Points, in no order, along strands that fork, close into loops and pass close to each other.
Points whose rows are less than 46.7 apart are linked; no others are. Some points are linked to none.
lufaf: [  7  36  12   5   1  -4  -1  10  30  -2  -4  -3   4 -10   5 -13  28  27
   6 -13   0  -9  33  10  -1   0 -17  10]
vumez: [-13 -20   3   9  -9  -1  -7  -8  -2  17  21  17   0   3 -13  10   5  -7
  15  -8 -20  13 -25  -8   7  -9   6  -4]
Ruko: [ -5 -17 -13  -3   0   2   8  -2 -11   5  34  -2  -5  -6 -26   4   4  -9
   7  11 -25 -19 -20  -1  10   2  -3   0]
Tazum: [-18 -17  -1  -1 -11  -3 -10   3 -17 -11 -11   9  10   8  19  -8  -9   3
 -22  -4   6  18  16  -7 -13 -23 -11 -11]
lesa: [ 15  10  11  13  -6  -5  -3 -13   7  13  -6  -6   2  18   6  -4  32  22
  16   6 -16  12  -4   1   0  -4 -29  -7]
musoz: [  8  -1   4  13   6  -8 -16   8   3  15  10  -5  -5  -3  -9  -7   2   5
  -1  -3 -27  -6  12  11 -10 -14 -24   2]
tena: [ 27  -9 -18   3  25  -7   2   6  -9   2   3 -17 -12  -3   0  -4  -9   6
   3   9 -20 -12  -4  25 -23 -16 -17   2]
ruf: [-16 -17 -23   9  15  27  12  -9  18   8   9   8  -5 -17  18   2   5  -5
  14 -29  29   3 -12   2  -2  12  21   3]
kepiz: [ 11  26  -3   3   2  -2   3  -5   0  -8  -4 -10  17  13  -3 -13  15  24
  -3  12 -23   9   7   3   2 -12  -8   0]
nen: [ -6   7  -1 -22   1  21  23  -1   7  -3  -1 -11 -14  -1 -19  -7   9  15
   0  22   9 -17 -21 -10  20  15   6  -3]
mumu: [ -8  13  13  -4  -9   3   4  -5   3  -3  -8  -1   2  25  -9   1   8   9
   6  12 -10  22 -15  -6   6   0   1  -1]
Geban: [  3  -7 -17   1  26  -7   3  11 -10  -2  17 -14  -4  -6  -7  -2 -20  -9
  -5   9 -23  -9  -1  19 -22 -19  -7  -4]
tigal: [ 27   8 -10 -15  12 -11  -3  16  -7  -9 -18  -6  -2   4  -5   3 -19  -9
  -7  10   8 -25  18  18  -7   5   4   4]
bilot: [  4   4  11  -1  -1 -10 -17   7   7  -2   9  21  -3   4 -20  19  10   3
  22  -4 -14  -2  -3  -3  17   7  19   5]
dimi: [ 13 -11  13 -16 -18   7  -1  -5 -13 -14 -30  19  17   6  -2  11   0  -7
  -4  -5   9  -4   2 -12   5  -2  20  12]
zani: [-14   3 -12 -17  -3   7  31   5 -12 -21   7   9   9   8 -17   3 -20  -4
 -11  10  -3  -3  -5 -12   6   6  35   5]
tobaz: [-14 -31  -8  11  -1  18  -4 -13  14  24  13  -6  -8 -23  14  -5   4  -4
   0  -8  12  -1 -33  -2  -3   1 -17  -5]
goni: [-17 -10  -6  -2  -3  13  -9  -2   5  -7   0  31   9   4  -1  18   0  12
   5 -11   6  15   2 -13   9   0  34  10]
Lan: [  8 -30   3  -2   0  -7 -12   4 -16  -2  -9  -7   9 -22  19  -2 -15 -25
 -22  -4  14 -14  11   9 -14  -8  -9   9]
bogog: [ 11 -11  11   7 -19 -10 -23  -2 -11  15  -7   7  14   9  -3   3   8   3
 -11   3 -20  13   5 -10  -2 -14 -24  -3]
noge: [  7   6  11   3   5  -8  -2  11   2  14  -1  -8 -15  14  -8  -2  -5 -12
   9   1  -2  -4   0  17  -4   2 -14  -9]
ruves: [ 11  41   4  -2   7  -5   6  -7   9  -9  14 -13   9 -10 -17 -20  34  33
  10   2 -13 -19  22   9  18   3   2   6]
sir: [-19  27  25   2   1  -6   9   5  13  -2   5 -15  -5  22  -7  -7  10   2
  15  -2 -14  10   4  10  -3   3  -6 -18]
belun: [ -1   3  -7   5 -10   1  -9  -2  -3   0   8   2   8  -6 -16 -15   2  21
 -22   3 -29   1  14 -17  -1 -22 -18   9]
popaf: [ -1   7 -14 -21   1   8   7  11  -5 -21   3   9  -1  -4 -17  13  -3   7
  -7  17  -1 -25   2  -9  23  17  27  13]
tolit: [-10 -10 -35  23  27  16   1 -18  13   1  23 -10   3 -19  15   7  -5 -34
  -1 -33  13  17  -8 -11  -6  11   5   5]
tage: [ 12 -17   9  13  -8   1  -6   5   4  15  -7  29 -10   5  11  15   8   2
  25 -20  -5  15 -15   6   1   2  12   9]
gaku: [-12   5  -8 -14   9  13  -6  -7   8 -15   0   5   6   8  -5   5  18  35
  11   8 -13   3 -13   1   6   0  19   5]
zov: [  2   8  12   6 -11  -6 -23   2   5   5  -5   6  16   4  -8   3  16  16
 -10  10 -16  10  14 -14   6  -2 -14   6]
tepiv: [ 21  18   1   9 -15 -16  -1  -8 -13  -6 -12  -4  24  13   1 -11   3   9
 -15   5 -22  11  28  -5 -11 -22 -23   0]
seri: [  7   2  -2   6  -7   2  29   9 -12   2  22   8  -8 -11 -19   4 -14 -28
   4  -1  -5 -14 -10 -10  18  22  23   5]
rulu: [ 38   3 -20   3  15  -7  -2  -3  -8   0  -7 -12  -8  10   5  -7   4  20
   9   9 -19 -14  -7  22 -14 -15 -20  -3]
Mefi: [ -4 -33 -17  12   4  13 -29 -13 -10   7   7   6  15 -38   8   1  -7  -6
 -22  -8   5   2   4 -13   1 -13 -15  -6]
luri: [  1  15  22   2  -2  -3   0 -11   3  13   9 -10 -11  14 -26  -4  15   5
  18   8 -12  -2 -11  -5  15   9 -15 -13]
tosor: [-13  -8 -11  16   3   9  21   4  -1   2  10  15   5   2   9   2 -22 -14
   5 -23   5  14  -6  -1  -8  -3  32  -6]
fem: [ 15  20  -7   8  -5 -10  -2  -6  -7  -2   3  -6  12   8 -12 -12   5  19
 -12   6 -35   4  10  -5  -3 -21 -20   2]
Donul: [-16   2 -20 -12  18   2  -5  10   2 -19  21   5   0  -7 -15  10   6  20
   6   7 -16 -30   5   5  11   5  19   3]
dup: [  9  46  14   2  -6   0   5   4  11  -3 -18  -9   6   6  -2 -12   5  15
 -13   9  12   0  33  -8  12   9 -18   5]
Zukot: [  5   3 -12  -8   3  -9  18   5 -13 -15  -3  -5  -3  30   3   1 -14   4
  -4   7 -14  16 -13  13 -22 -21   2 -14]
marun: [ 10  -5   2 -10  -9   4  12  18   0  -5 -22  16 -11   0  14   8 -14  -9
   1  -9  18  -1   5   7  -1   9  23   7]
Nek: [ 32  23   0   1   6  -8 -16  -6   5   8 -14  -3   2   4  -3   5  15  19
  16   9   2 -15   5   2  18  11 -12   0]
bib: [ 20  -6  -4 -15   7   5  20  12   5   4 -18 -10 -29  -2  15  -8  -8  -6
  -3  11  39 -17  -9  16  -5  16 -10   5]
Tev: [  0  -8   1  -9  -7 -11   7   3 -20 -11   1   0  17   6 -15   0 -20 -18
 -22   9  -9  -5   1  -5  -8 -16   5  -7]
gof: [  1   5   2   8 -17  -7  -2  -2  -9  -6 -12   3   7   9  16 -12   4  16
 -20  -1 -18  22  21 -10 -18 -22 -28   4]
Kes: [-16  25  17  10  -6 -16  -6  14   5  -8  -3   1  14  22   9   2   3   1
  -4  -1 -16  21  27   6  -8  -9 -12  -9]
Givaz: [  4 -21  -6  -8  -9   1   3  -1 -14  -3  -4  16  22 -16  -5  12  -9 -23
 -10  -6   1 -20  -4 -11   5  -1  23  10]
pim: [-10 -14  10   1 -21   5   5   4   4  15   2   3   2  -3   0  -4 -11 -20
 -14  -1  15   6 -18  -9   5   3  -3  -7]
Lusi: [ 10   1  -3  -5   3  -4  -3  12   0  -1   3  15  -6   0 -16  17  -6 -11
  12  -2 -12 -11   1   6  12   7  22   7]
dileg: [-16 -16   1   7 -15   1  -5 -13 -12   0  22  22   5   9 -17  12   6   3
   8   1 -25  16 -20 -15  13  -8  12   3]
tinaf: [-31 -19   8  13   1   2 -11  -1  -1  10  14   3 -11   8  14  -6   2   0
  10 -16  -5  23  -2   7 -16 -16 -18 -20]
rezim: [  3  13  -9 -12  -7   9   0   6   1 -16 -24  -3  13   9   7 -13   1  33
 -29  14   2   2  17  -6  -4  -9  -5  10]
befe: [ 22  -2 -15 -19   6  -8  -1  17  -9 -19 -22  -1   4   8   5   5 -12   0
 -10   8   5 -18  14  16 -13  -6   8   4]
lag: [  2 -23   8   0 -22  -4   4   0  -7   5  -7   4   8  -6   7  -3 -12 -27
 -16  -6  16   2 -15  -5  -7  -3  -4  -3]
mibav: [  3   6  -7 -21  -8   8  23   5 -15 -26  -1  10   2   1 -21  10  -9  -3
  -9  16   1 -14   0 -14  19  16  33  11]
bef: [ -3 -26 -23   3   5  -1   7 -12  -4 -15  -4  -5   4 -21  40  -4 -14 -29
 -17 -16  37   1   3  -2 -16   5  10  11]
lek: [ -6  -3   7   1  -1  -1 -13   3   8  -7   5  29   1   1 -12  18  10  13
  19 -10  -8  11  -4  -9  14   5  29  12]
Puro: [  5 -20   3  -1  19   0  17   3   4  13   8 -24 -25  -8  11   0  -6 -17
  14  -3   7  -6 -15  30 -15   2  -8   8]
Nese: [-25  -9  18  -6 -21   4 -12  -4  -7  -4   1  14  17   6 -14   5  -2  -5
 -16   7  -1  16   1 -21  12   1  10   6]
Ded: [  3  10  32   1 -21  -1  -8   6   8  16 -13   9 -16  12  -2  10   8  -8
   8  -4  16  15   0 -11  12  11 -11  -4]
lagar: [ 16   2  -7 -15   5  17  16  13  11   3 -17 -12 -16  -2   2 -10  -3  14
  -8  16  23 -23  -9   7   2  10  -7  -2]
tuk: [-18  -9  -4   7   6  -4   6   7   4  12  25  -1  -1 -14  -7   6 -18 -34
   4 -12  -7  -3 -10   6   0   3  11   5]
Pozuv: [  8   1  -2 -10   0  -4  25  20  -1 -10 -14   2 -21   4  18  -3 -22 -22
   0  -5  30  -5   5  18 -13  10  15   6]
Gepi: [ 18  33  12  -8  -7   0 -11 -13  -9  -9 -24  -2  10  11  -9   8   5   3
   1  19   7   5  13 -15  22  14   7   5]
zodop: [ -6   8 -10 -15   2   4  -6   6  -2 -24  11   5   3   0 -19  10   7  21
  -5  19 -11 -21   2  -4  25  13  14  11]
teme: [  4 -30  -9  -4   5   1 -27   7  -8   3  -8   5  14 -28  10   9 -10 -13
 -18  -5   7 -20  14   8  -6  -8   0  10]
dep: [ -4  -7  12   5  -1  -5  -6  13   5   9  -2  -3 -19  10  11  -2  -1  -8
  13  -8  -2   5   0  18 -12  -1 -15  -3]
midud: [ -2   5   2 -12  -4  13  16  15   7  -2 -15  10  -9  -1   3   9  -8   1
   1  -1  19  -1  -7   0   8   7  21   4]
kob: [  9 -22  15   3 -26  -5 -18  -5 -13  16  -9   9  12   6  -3   4   3 -11
 -10   1  -6  10  -7 -13   0 -12 -19  -5]
zose: [  8  12  20   1  -5  -2  -9   7   5  18   0  -4 -10  -3 -25  -2   0  -6
  -4  11  12 -16   6  -9  23  16 -15  -4]
nalev: [-13  13  -4 -14  -4  -3  26   9  -6 -21   1   5   3  22 -13   3 -22  -8
  -6   4  -9  11  -4  -1  -4  -7  26  -4]
zuko: [-29 -10 -20   8   6   4  19  -4  -6  -5  20  -4   5  -2   7  -6 -27 -26
 -11 -12  13  20 -15  -1 -19 -15   2 -22]
Dag: [-21 -20   3   4   9   9  -3  -6  15  21  29 -13  -9 -26 -12  -7   6  -9
   4  -4  -3 -18 -16   6   1   8  -5  -3]
Ninuv: [ 31   8  11  -1  -9 -11  11   0 -15   5 -18   8  -8  10 -14   9 -22 -23
   9  -5  13  -2   4  -5   1   7  13  -2]
mita: [ -8  -7 -21 -14   6  14   2   3   1 -16 -15   1   0  14  17   1   1  32
  -7   8   6   6  -5   2  -9 -12   5  -1]
tak: [-17 -12   4  -7 -11  -6  -2   4 -17 -12  -4   6  19   9  -1   2 -17 -13
 -20  -2  -1  12   8  -7 -12 -19   6 -10]
lofu: [-29  -2  12   9  -4  -3 -12   6   2  10  10   3   3  10  -1  -2   0   6
  -4  -5 -12  16   6  -3  -7 -15 -14 -13]
neb: [ -4 -28  -7   1  -9  15 -19  -4  -4  13  -5   4  12 -28   8 -11  -6  10
 -33  -1  12  -9   8 -17  -1 -14 -16   0]
mumat: [ -8 -13 -29  26  17  19  12 -10  11   7  19   4   7 -16  15   0  -4 -20
   7 -30  12   9 -11  -9  -5  11  25   3]
keson: [-14  -1  -4  -7  -5   3  19   3 -14 -12  34  -6  -7  10 -28   2  -2  -2
   3  12 -22 -17 -12  -2  18  11   2  -4]
Zaka: [ -2  26  13   8  -3  -4   2   3  25   4   1  -8  -1  -1   2 -17  24  24
   5 -14 -13   0  24   8 -11  -6 -20   2]
Golo: [  1 -24   2  23  -3  -1   2  -3   2  18  14  11  -7 -10  15   8 -12 -23
  13 -23  -4  12 -17   8  -8   0   9  11]
vomiv: [-15 -13 -14  12   7   9  27  -6  -2   4  19  11  -4   4   0   2 -13  -9
  18 -18 -14  14 -20   3 -14 -11  24  -8]
Dasa: [ 11   2 -12  -5   5 -12 -19  17  -8 -15 -17   1  10   3  12   2  -7   9
 -13   2 -11 -10  28  13 -16 -15   1   1]
beb: [ -1   9  14  -8 -15  10 -11 -10   2  -3 -11   7   3   9 -14   6  17  14
   1  18   0  17 -11 -16  17  14   5  12]
rebo: [-26  12  17   4  -3  -6   2  11   6  -2   4  -4   2  23   1  -4  -1   4
   0  -2 -16  15   7   4  -9  -8 -10 -14]
ziton: [ 21  35   9   4  -7 -23   1 -21 -15   5 -20  -8   8  25   9   8  -4   0
  23   8   5  13   7  -5   6   6 -13 -12]
Nom: [ 23  16  -3  -7  12  -3  12 -12   4   6  -7 -24 -15  15  -8  -9   9  15
  29   2  -7 -18 -12  21  -4   6  -3 -21]
Rizin: [ 13  23  28   6 -11 -10 -18  -3   5  21 -16   1  -9  10  -1  13   9  -6
  14   1  16   3  12 -13  15  17 -23  -7]
Vikat: [  6 -30  13  -1 -28  -2  -4 -10 -18   4 -13  12  17   2   7   2  -3 -21
 -13  -8   6  11 -17 -13  -4 -12  -3  -2]
Vuvo: [-19 -18   9   5 -10  13   0   1  13  18   6  -1  -9  -6  11  -7  -4  -7
  -4  -6  15   7 -21   0   0   0 -13  -8]
tose: [ 22  21  21  -2 -11 -10 -17  -5  -7  16 -28  -3  -2   6  -1   8  -4  -4
   6   6  23  -9  18 -18  15  16 -18  -6]
muno: [ 29  -9  -9   1  10 -11  22  -3 -10  16   6 -14 -14   5 -15  -1 -16 -18
   4  11  11  -9 -27  14 -14   1 -15  -1]
Tigi: [-22  -1   5  -1   8   9   1   2  17   9  26 -16 -14 -20 -24 -22  10  19
  -2 -10 -15 -25  14   6 -11   0  -3  -5]
gogep: [-19  -9  10   0 -21   1  -7 -11 -15  -8   8  19  14  13 -17  12   0  -5
  -3   6 -15  26  -6 -19  11   1  18   8]
gib: [-26 -28   4  15   6  -1 -12  -3   0  10  12   0 -24  -2  30 -11   1  -8
   6 -12   7  19   0  12 -16 -13 -20 -10]
tes: [ 10  19  -4 -11  15  -4  16  -5   3  -8   3 -21 -10  16 -17  -7   6   9
  19   6 -21 -18 -11  19  -4   3   7 -20]
Zired: [-10   7   5 -17  -2  19  17   1  10  -5  -3   4 -11   1 -12   2   6  11
   3  10   9  -4 -20  -8  13  13  17   1]
zif: [ 32  16 -11   2  12  -4   6  -8   0   5  -6 -18  -5  11   0 -15  12  26
  12   6 -15 -14  -2  17  -6  -9 -17  -8]
Mozil: [ -7 -28 -26  15  16  11 -10 -20  -3  12  20   3   2 -27  14   8  -8 -19
   6 -15   3  16 -18  -5  -7 -10  -7  -4]
tob: [ 11  -7  17 -17 -17   2 -13   6  -7  -4 -28   9  11  -1  -3   8   1  -8
 -12   2  16  -9  10  -8   9   3   6   5]
Suku: [ 13  -8   8  -4  11   2 -16   1  14  15   2   0 -17  -7 -10   8  20   9
  26  -4 -10 -19 -15  17   2  10  -2   0]
beziz: [  4   1 -21 -12   1  13   2   1  -1 -17 -23  -2   5   8  16 -10   2  41
 -21  14   1   3   6  -2  -6 -14   0   4]
dur: [-10 -20 -35   4  14   4  10  -6  -7 -17   3   1  -2 -12  34  -4 -18 -26
 -11 -16  35  13   6   3 -16  -2  10   1]
kos: [ 16  47   6   3   9  -5  -1  -1  19  -7   1  -5  16 -12  -4 -10  30  30
   7   3  -1 -10  29   8  14   3  -3  10]
nid: [-10   1 -11  -8   3  -6  23  11  -8 -16   0   3  -2  19   1   3 -23  -9
  -2  -2  -2  12  -6  10 -20 -14  17  -7]
pumu: [ 24  12  -5 -17  11  -8  10  13  -9  -1  -7  -7  -8  -1 -18   5 -30 -25
  -2   8  18 -28   9   7   1  12  14   0]
gogu: [  8  12   3   8 -12  -4 -17  -1   9   9   8   5   5  -9 -22 -10  16  23
 -12   1 -21  -9  17 -13   9  -5 -19  15]
tiz: [-21  30  21   0   4  -5   5   2   7 -12  18 -15  -2  13 -22 -10  13   9
   4   7 -21   0  10   3   8  10   0 -12]
gedu: [ 25  25  16 -12  -8  -5  -9 -14 -16  -3 -34  -3   3  10  -4  12  -4   0
   7   7  21  -7  15 -19  16  11   2   0]
gani: [ -1   7   4  -4  -8  -4  19   8 -10   1  19   0 -11   9 -28   4 -14 -22
   4   7  -7  -9  -9  -5  15  10  10  -4]
tosal: [-13  -7   6   4 -15  -9 -10   5 -10  -7 -15   6   7  16  25  -9   2   9
 -19  -3  -4  20  29 -10 -16 -19 -18  -4]
kogok: [ 28 -17  -3   7   5 -10  22 -11  -8  21  12 -16 -12  -8  -7   1 -17 -32
   5   3  11  -2 -30  13 -13   7 -12   8]
Livut: [ 14   3   9   0   1  -3 -22   1  15   4   5   7   1  -8 -17   4  32  31
  10   9 -11 -16  -2  -5  20  10  -7   6]
gela: [-18   1  12  -8 -10  13  -4  10  10   2  -7   2   4  -1  -5  -8   0  16
 -25  11  12   3   7 -14  10   3  -3   2]
Minul: [ -5   9  -4  -4   1 -12 -20  15  -7 -19 -14   4  18  10  16   3  -5   9
 -16  -4  -9   0  38   6 -12 -14   4   1]
Reb: [ 10  49  13   6   2 -22   2 -17  -8  10  -9 -18   3  14   1   1 -13   2
  19  10   6  -1  12  -7  12   7 -17 -15]
rasu: [  8  19  -4 -10   9   3  12 -12   0 -14  11 -19  -5  11 -22  -8  17  24
  14  12 -22 -20 -10   8  14  10   6 -11]
dogig: [  7  32   3  -4  10  -5   3  -8   0 -17  21 -20   5  -3 -19 -16  29  28
  14   7 -25 -20  11  15  18   9   7  -5]
Tupa: [ 12  14   9  -1   0  -5  -1  10   4  11  -6  -9  -9   9 -14  -5  -6   0
  -1   8   2 -12   7   3   6   5 -18  -8]
gar: [ -8 -10 -34  27  14  13  17  -5  -3  -1  17  12  16 -10  10   0 -19 -25
  -2 -29   9  12   1  -8 -11   3  33  -4]
kuvir: [  9  -6  12  -1  -2  -1 -16   4  17   9  -7  16 -14   0   4  15  23  12
  31 -14  -3   2 -15   7   5   9   2   2]
tibi: [ 14  45   4  -2   0  -1  -1 -11  -4 -16 -26  -2  16  13  19   8  17   9
  11  18  10  27  10   7  11   8   5   5]
lup: [  6 -25 -16   9  13 -15   6 -17 -14   1  21 -19  10 -32  13   8 -24 -36
 -14  -7  -5  13 -21  -5 -22  -6 -12   4]
bekep: [ 13  50  20   4   3  -2  -8  -8   8  -6 -18  -2  10  -1  14  11  26  15
  15  18  17  11  17   0  18  12  -1   0]
Panin: [ -4 -28  -9  18   9   0  -8  -8   0  17  18   2  -4 -19  17  15  -9 -24
  12 -18  -2  11 -16  11  -6  -7  -1   8]
zinur: [-16 -15  -6  -7  -9  11  -3   0  -4 -10  -9  25  18   0   2  13 -10  -1
  -7 -12  13   9   7 -12   7  -4  35   6]
fub: [-10 -22   0   7   4  -6  -7   5  -5   2   8 -16   7 -25  16  -6 -25 -30
 -26  -6  14  -2   7   7 -12  -4 -10   3]
nar: [ -5 -24 -14  -7   1   2 -17   3 -12  -4  -2  16  21 -19  -1  15 -11 -18
  -8  -8   1 -15   6  -5  -2 -10  22   5]
reso: [ -4 -13 -11   5   7  -4  10   2  -3  11  25   0  -4 -10 -16   5  -8 -24
  12  -1 -20 -10 -20   8  -1   0   8   5]
pavu: [  9  31  12   1  -9 -13  -1  -1  -3 -18 -28   0  13  25  26   6  13   1
   4  13   7  23  25   4   2   6  -7  -1]
Femo: [ 25  17   7   5 -12 -22  -2 -12 -10   4 -23  -4   0  30  18   0   1   2
  13  10   9   8   9  -2  -1   4 -26  -8]
veve: [  6  34   6   5   2   9  -7 -14   5 -12  -5  -1  23  -6  -4 -12  36  35
   5  27 -10  12   5   2  15   9  -2  15]
dutov: [ -9 -16  12   0 -20  10 -12   7   3  11 -12   4   7  -8   4 -10   0   8
 -31   3  14   2   8 -15   4  -7 -15   1]
Muku: [ 15   7  -9 -19   6  13  23   5   4   0 -13 -12 -11  -1 -16 -12  -5  15
 -11  26  16 -23 -15  -5   9   8  -5  -3]
fopen: [-10  10  14   1 -16  -1  -3  -9  -3  -7 -13   1  12  27   5   2   9   8
  -4  13 -11  37  -4  -6  -3  -4  -8  -1]
mivig: [  6  -6   0  21  -1   8  28   5   1  14  19  12  -9 -24  -8   2  -7 -22
  13  -7  -5 -14 -22 -14  16  27  25   6]
Nezin: [ 13  13  21  -1  -2   0  -7  -8  14   5 -10  10 -11  11  -2  14  30  16
  34  -7  -5  11 -14   0  11  10   6  -1]
Fegas: [ 30   5  -1  -1   1  -6   2   6  -6   4 -11  16  -9   4 -13  14 -12 -16
  17  -6  -3 -10   4   7   6   9  21   5]
fefir: [  8 -14  -5   3  10   5  26   0   9  17  14 -16 -12 -17   2  -3 -10 -24
   7  -6   9  -9 -32  12  -8  12   0   9]
Bak: [-18 -16 -28   1  21  11  -6   3  -4  -1  11  -2   8 -20   6  -1 -19 -10
 -14  -5  11  -4   8   5 -10 -13   2  -7]
mub: [ -7 -29 -29  15  14  22 -22 -19  -4   5  16  12   7 -26   7   6   3  -8
  -6 -13   9  17  -5 -12   3 -11 -10 -17]
zogam: [ 14 -11  -9 -12   7  -3  21  16   2  -9 -17   1 -29   2  26  -4  -8  -9
   0   6  33  -9  -3  21 -12  10   7  13]
delo: [  2 -12  -6  16   7   7  25  -4   9  20  23  -6  -7 -27  -2  -5  -6 -28
  13 -12  -2 -12 -34  -7   6  24  12  13]
zag: [ -2  -8 -13 -15  -5   3  15   7   0 -14 -21   6 -18  23  31  -6   3  20
   1   7  16  11 -10   3  -9  -4   1   0]
feses: [ 10  42  19   0  -7  -7  -6  -2  -2  -8 -19  -7  18   8  -5  -4   0   3
 -12  16   6   1  34 -11  14  10  -7   2]
pak: [ -2 -37 -11   5   2 -13  -9 -14 -10 -10   0  -5  -7 -22  44  -6 -10 -28
 -14  -7  25   5   1   0 -14  -5  -2  12]
kalil: [-12 -15   3   4   0  -8  -5  11  -4   6  14 -12   8 -19  -4  -5 -27 -33
 -24   1   3  -8   5   4  -8  -5  -5   0]
Zinu: [-33  -7 -10  -4  28  13 -10   7  17  -4  20  -1  -2 -14 -11   1   3   9
   6 -13  11 -17  14  11  -3   2  17 -13]
tevi: [ 13  49  11  -3   4 -15   5  -6  -9   3 -13 -13 -15  16  -5  10 -20  -8
  23   2  17  -7   7 -10  10   9   3 -11]
lumag: [ -3  11  26  -9  -7  12  -9   7  12   6  -7   2 -14  -7 -18   3  16  10
  -3  11  18  -8  -3 -16  24  20  -5   0]
Pemut: [  7   6  -3  -7  -8  -1  13   0  -1 -14 -24  -2  -8  31  27 -11  16  25
   0  16   9  18  -6   2  -8  -3 -13  -2]
gupi: [-30  -8  -6  -8  21  19  -4   9  21   0   8   6  -6 -11  -1   5   3   7
  11 -16  24  -9   4   8   2   8  19  -7]
bezop: [-20   8  13   1   1   2  -3  -2  16   3  22 -11  -6  -9 -23 -21  20  29
   0  -7 -22 -14  14  -1  -5  -2  -7  -6]
Gena: [  5 -27 -10   2  -6   2  -7  -5 -12  16   8   0   5 -13  -9  -2  -4  -1
 -15  11 -15  -1 -18 -10  -3 -16 -19  -5]
Baf: [ 29 -14 -10 -14 -14  -6   0  -3 -18 -15 -32   9   4  21  20   6  10  12
  -2   9   6   6  -6  -1  -9  -9   0   6]
resa: [-23 -11  -8  -1   5  26   7   1  23   7   1  12  -8 -15  15   2   3   2
  10 -22  33  -2 -12   0   3  12  18   0]
paru: [  0   9  -8   0   8 -10   8   4  -7 -12   3 -10  -1  24  -2  -3  -6   7
   3   5 -28  10  -8  14 -17 -21  -6 -18]
Bepur: [-22  -5 -11  -4  26   2 -19   5  10  -7  24  -1  -1 -15 -14   0  11  23
   8  -5 -15 -24  13  10  -5  -2  13  -7]
dapa: [ -6 -24 -10  14  13  -6  10 -17   9   6  17 -23  -9 -22  29   2 -16 -30
  -7 -17  15   9 -24  -2 -12   7 -10  17]
puvek: [-16  24  15   1  -6  -5   0  -4  23   4  17 -12   1 -11 -18 -23  25  24
   1 -22 -21  -1  22  -1 -11  -8 -15   4]
Rilat: [ 20  13   5   0 -13 -24   3  -2  -7 -11 -27   2  -5  33  32  -5  12  -3
   5  10   8  11  21   3  -5   2 -16  -5]
Vumu: [ -7  16  32  -6 -13  11  -3  12  12  10 -18   1 -14   3  -2   4  11   3
  -1   6  24  11   0 -15  15  16 -11  -4]
betis: [  0 -18   9  13 -12   1  -1   2   2  17   3  20  -7   3   3  10  -3  -9
  15 -17  -7  15 -19   3   1  -6   8   2]
Gaz: [-15 -15 -26   5   5  -2  21  -2  -9  -9  12   0   2  -6  20  -3 -26 -26
 -11 -16  21  15 -10   3 -23  -9   8  -9]
temi: [ -7 -21   6   7   5  -5 -12   7   2  10  -1  -1 -27   6  26  -2  10  -3
  17  -7   0   6  -3  20 -15  -4 -14   3]
san: [-17  -4  -6   0  11  -2   3  -3  -5  -1  18  -5  -5  13  -9  -2  -1   3
  14  -3 -33   8 -13  12 -15 -23   1 -20]
Beti: [ -4 -19   4  -8 -17  12   5 -10 -15 -15 -13  24  26  -5  -6   9  -5  -9
  -9  -6   3  -5   1 -21   8  -2  35  12]
Bar: [ 11   7  -7  -1  -8 -12  -1   5  -3 -14 -23   1  -5  24  36 -15  15  20
  -6  11  -1  10  15   3 -11  -8 -16   0]
vana: [ 23  31   8  -1   0 -13  10  -5 -12   0 -16  -3 -15  20 -12   8 -22 -11
  19  -3  10  -1   2  -6   5   8   9  -9]
pifa: [-20  -8  -7   4   8   1  13   0  -5   1  20   5  -7  14  -9   5  -9  -8
  20 -14 -27  10 -17  11 -16 -16  16 -13]
vopip: [  2 -31  -7  13   2 -16   8 -17   0   1   9 -15 -12 -18  38  -3 -14 -33
 -11 -10  20  12 -16   3 -12   3  -8  16]
valos: [ -2  28  15   1  -4   8 -13  -8   7 -12  -7   1  11   1 -10  -4  28  25
  -1  27   0  14   0 -12  15  19  -2  10]
kezot: [-12 -17  10   2  11   7  -8   0  16  21  24 -16 -15 -25 -21 -10  14   9
   8  -3 -13 -25  -3  11  -6   8  -8  -4]
Rem: [-18 -29  -7  12   9  16 -10 -13  11  25  25 -10  -3 -33  -5  -8   9  -1
   1  -2  -2 -10 -24  -4   0   0 -15  -4]
Puz: [-15  14   7 -11  -7  14  -5   7   9 -10 -18   0  10   8   0  -8   5  26
 -24  15   7   8  14 -12   5   2  -1   8]
Pof: [-16 -15 -23  14  27   8  10 -17  12   0  21 -28  -7 -20  22   1 -13 -27
  -3 -24  19  10 -14  -1 -12   8  -6   7]
Zasi: [  0  31  -3   2   7   2  -5  -5   6 -16  -5  -3  26   4   6  -8  28  32
   1  17 -16  16   9  10   5  -3   3  11]
dolu: [  8 -10   1  -5  12  -1 -21   5  11  10  10   5  -8 -14 -16  11  21  15
  17   4 -11 -26 -10   6  10   9   1   4]
zim: [  9 -19  12   3   1 -13  -4  10  -2  11  -3  -6 -16 -10  19   5 -15 -37
   2  -8  18  -1   7  21  -2   8  -2  18]
gele: [-19 -13  -9   4   6  15 -12   0   7  10  14   5   0 -18 -11 -12   7  28
 -14  -1  -6 -10   7 -10   1 -14 -11  -2]
mazeg: [-13  18  10   1  -2 -15 -20  16   4 -13  -9   6  19  15  11  10   0   4
  -6  -5 -12  14  32   5  -5  -8   2  -3]
vubat: [ -3 -16  10 -16 -11   8 -19  13   4   0 -21  15   8 -17   6   9  -3  -9
 -16  -5  25 -16  11  -6  11   9  12   6]
sudig: [ -8 -11  -4  -5  -1  -7  -2  14 -12  -2  10  -6  14 -12 -12  -4 -25 -25
 -28   7  -4 -16  12   0  -6  -9   2  -4]
limap: [  6  10   7   8  -4  -6 -17  -3  11   1  18   4   4 -11 -21 -10  31  34
   0   5 -22 -11  12 -11  17   2 -15  16]

A tip is a point with one link. Name the tips that can be reached along the links from each point below, in the order of the rows.
keson -> Puro, tuk, muno
Donul -> zuko
noge -> dup, pumu, tiz

A fork is a point with three links, a tip a point with one. Leave the first point through the second and follow the links. Name the first fork or tip that comes.
mita, beziz -> betis
tak, Tev -> Beti
dur, bef -> mumat
sudig, Tev -> fem
dutov, gela -> Rilat
zose, Tupa -> rebo
lufaf, kos -> Geban
temi, dep -> dup
